The views of a scene show one set of named points, each view turned or mirrored, shifted and resized as a whole, with a little noise and some points left out.
In the rows, zero is written as 100.

Scene 1
View 1
k_581: [128,  94,  71, 139, 128, 121, 121, 111,  71, 197, 119,  91, 132,  96,  71,
  48,  90,  68,  39,  53]
k_518: [132, 106,  84, 125, 124, 118, 115, 124,  68, 171, 112,  96, 126,  88,  79,
  65,  92,  78,  50,  56]
k_663: [123,  94,  91,  97, 123,  67,  78, 108,  83, 118,  93,  87, 105,  60,  92,
  79,  92,  81,  76,  46]
k_907: [128,  86, 139, 104,  79,  57,  99,  83,  97,  79, 110, 106, 134,  79,  97,
 115, 105, 123, 122,  63]
k_804: [120,  72, 137, 104,  76,  39,  93,  65, 109,  71, 107, 100, 131,  74,  97,
 113, 107, 121, 128,  58]
k_487: [133,  93, 151, 124,  64,  87, 136,  86,  93, 103, 129, 116, 156, 103,  93,
 120, 110, 135, 120,  80]
k_951: [126, 100,  67, 117, 141, 105,  94, 125,  70, 172, 100,  86, 111,  74,  81,
  52,  85,  62,  42,  45]
k_833: [125,  63, 176, 120,  35,  33, 120,  39, 121,  50, 129, 115, 161,  98, 100,
 140, 120, 154, 165,  77]
k_579: [123, 103,  86,  81, 136,  65,  64, 127,  74, 109,  80,  87,  92,  46,  94,
  79,  88,  77,  70,  41]
k_683: [131,  87, 126, 136,  80,  97, 133,  85,  91, 136, 130, 108, 152, 106,  85,
  94, 105, 114,  96,  73]
k_784: [127,  86, 125, 114,  88,  69, 106,  87,  94, 103, 114, 102, 135,  83,  92,
 102, 104, 113, 108,  61]
k_367: [136, 103, 129, 120,  88, 102, 128, 110,  79, 125, 120, 110, 143,  94,  90,
 103, 102, 116,  94,  72]
View 2
k_683: [127,  97, 108, 119,  98, 117,  96, 116, 112,  92,  84, 117, 113, 109,  95,
 117,  87, 109,  94, 100]
k_487: [129,  91,  94, 140, 101, 123, 100, 120, 111,  93,  96, 122, 104,  98,  96,
 131,  71,  95,  86, 126]
k_663: [120,  83, 123,  67, 113, 115, 112, 118,  99, 107, 115, 100,  96, 129, 102,
 115, 140,  92,  65,  94]
k_579: [115,  77, 124,  50, 121, 116, 117, 118,  93, 110, 124,  98,  90, 128, 107,
 111, 153,  87,  53, 102]
k_367: [120,  93, 104, 114, 109, 118,  99, 115, 107,  91,  86, 119, 110,  97,  99,
 112,  83, 105,  81, 118]
k_804: [138,  79,  95, 129,  94, 128, 115, 127, 112, 109, 130, 109,  86, 127,  92,
 155, 104,  74,  75, 118]
k_833: [148,  79,  75, 181,  83, 136, 110, 130, 122, 103, 127, 120,  87, 116,  86,
 177,  63,  69,  89, 137]
k_581: [113, 108, 141,  59, 104, 102,  90, 108, 106,  92,  67, 108, 130, 118,  98,
  80, 129, 132,  91,  61]
k_907: [130,  79,  96, 123, 102, 127, 112, 123, 108, 105, 121, 112,  91, 115,  98,
 142,  99,  81,  74, 125]
k_784: [128,  86, 104, 112, 103, 122, 107, 120, 109, 103, 108, 111,  99, 117,  96,
 130, 103,  91,  79, 110]
View 3
k_579: [118, 150,  96, 126, 107,  86, 104,  28, 106, 110,  54, 101,  62,  71,  70,
  97, 141,  90, 170, 135]
k_683: [ 81,  99,  72,  84, 102, 110, 106,  93, 109,  98, 124, 107, 121, 104, 109,
  70,  92, 112, 117, 113]
k_367: [ 89, 112,  84,  93, 100, 108, 113,  94, 102, 106, 101,  99, 128, 109,  99,
  88,  87, 104, 127, 125]
k_663: [110, 138,  88, 114, 108,  90, 102,  38, 109, 105,  79, 104,  70,  73,  81,
  86, 135,  97, 157, 125]
k_518: [ 73, 162,  86, 118,  97, 131,  96,  72,  99, 142,  84,  96, 118,  70,  94,
  63, 112, 110, 122,  79]
k_581: [ 62, 167,  79, 119,  97, 135,  84,  58, 102, 146,  96, 100, 106,  52,  97,
  44, 127, 118, 116,  61]
k_907: [116,  79,  78,  82, 107,  77, 118,  77, 113,  66, 109, 109,  96, 119,  96,
 102, 100,  96, 148, 159]
k_804: [119,  67,  73,  75, 111,  67, 114,  68, 118,  54, 121, 115,  79, 116,  97,
  99, 110,  97, 153, 163]
k_784: [102,  95,  77,  89, 106,  88, 110,  74, 110,  82, 110, 106, 100, 107,  99,
  90, 106, 100, 140, 138]
k_951: [ 88, 173,  93, 129, 102, 115,  92,  37, 101, 137,  69, 100,  83,  53,  82,
  67, 136, 104, 145,  90]
k_487: [ 94,  74,  75,  75, 104,  96, 119, 110, 106,  80, 123, 108, 131, 131, 108,
  93,  76, 105, 123, 142]
k_833: [120,  11,  63,  42, 111,  57, 129, 109, 121,  22, 155, 121, 107, 159, 113,
 109,  74,  99, 137, 189]
View 4
k_581: [ 93,  93, 105, 100,  96,  82, 127, 114, 104,  72, 102,  89, 113,  85,  80,
 101,  79, 100,  72, 147]
k_784: [107, 108, 119,  94, 110, 109, 106, 103,  88,  92, 104,  98,  87, 100,  97,
 110,  88, 113,  95,  92]
k_907: [110, 112, 124,  94, 113, 116, 101,  99,  85,  98, 104,  99,  79, 104, 103,
 113,  90, 115, 102,  77]
k_683: [100, 103, 101,  98,  96, 109, 104, 106,  94,  89,  95, 102,  99,  99,  88,
 110,  95, 120,  86, 108]
k_804: [109, 113, 124,  86, 125, 121,  99,  96,  79,  94, 108, 101,  78, 107, 102,
 111,  86, 113, 101,  71]
k_487: [105, 109, 105, 100,  93, 120,  95, 101,  91, 101,  93, 107,  89, 104,  96,
 117, 103, 128,  95,  88]
k_518: [101,  96, 120, 107,  93,  79, 127, 115, 104,  80, 103,  87, 104,  82,  88,
 104,  79, 100,  83, 136]
k_579: [113, 106, 153, 102, 120,  80, 130, 111,  93,  83, 118,  79,  80,  85, 106,
 105,  65,  88, 100, 107]
k_367: [106, 105, 113, 108,  91, 102, 107, 108,  97,  95,  96,  99,  93,  95,  96,
 113,  96, 118,  93, 105]
k_951: [103,  98, 134, 104, 107,  73, 135, 115, 101,  76, 113,  80,  97,  81,  94,
 102,  67,  88,  84, 135]
k_663: [108, 105, 139,  97, 119,  88, 124, 108,  92,  83, 114,  85,  85,  90, 100,
 105,  70,  93,  94, 108]
View 5
k_804: [ 80,  91, 100,  83,  96,  65, 108,  98,  93, 145, 108,  78,  99, 119, 115,
  90,  79,  58, 114, 116]
k_951: [ 48, 150, 109,  86,  65,  89,  83,  96, 116, 101, 109, 102, 125, 103, 122,
 107,  92, 159,  78,  91]
k_784: [ 83,  95,  99,  87,  89,  77, 100, 105,  92, 128, 106,  83, 104, 112, 120,
  91,  87,  77, 110, 113]
k_683: [ 93,  82,  93, 106,  91,  91,  98, 120,  81,  90,  97,  92, 108,  98, 128,
  86, 109,  95, 100, 113]
k_833: [114,  40,  90,  95, 115,  67, 118, 115,  68, 143, 102,  65,  84, 117, 117,
  75,  89,   6, 134, 135]
k_518: [ 62, 129, 103, 101,  71,  95,  86, 107, 105,  79, 101, 106, 121,  92, 128,
  99, 104, 153,  79,  98]
k_663: [ 56, 136, 108,  77,  75,  75,  92,  90, 114, 131, 112,  90, 114, 114, 117,
 103,  78, 119,  94, 100]
k_907: [ 84,  87, 101,  93,  99,  65, 109,  97,  93, 130, 103,  82,  98, 115, 113,
  86,  84,  59, 109, 118]
k_579: [ 44, 150, 114,  77,  76,  63,  95,  76, 124, 136, 113,  95, 114, 117, 110,
 105,  69, 124,  85,  97]

In a view up to two points have been moved. Name them for each view, in the order of its rows, or write -.
view 1 | k_951
view 2 | k_367
view 3 | k_518, k_833
view 4 | k_581
view 5 | k_804, k_784
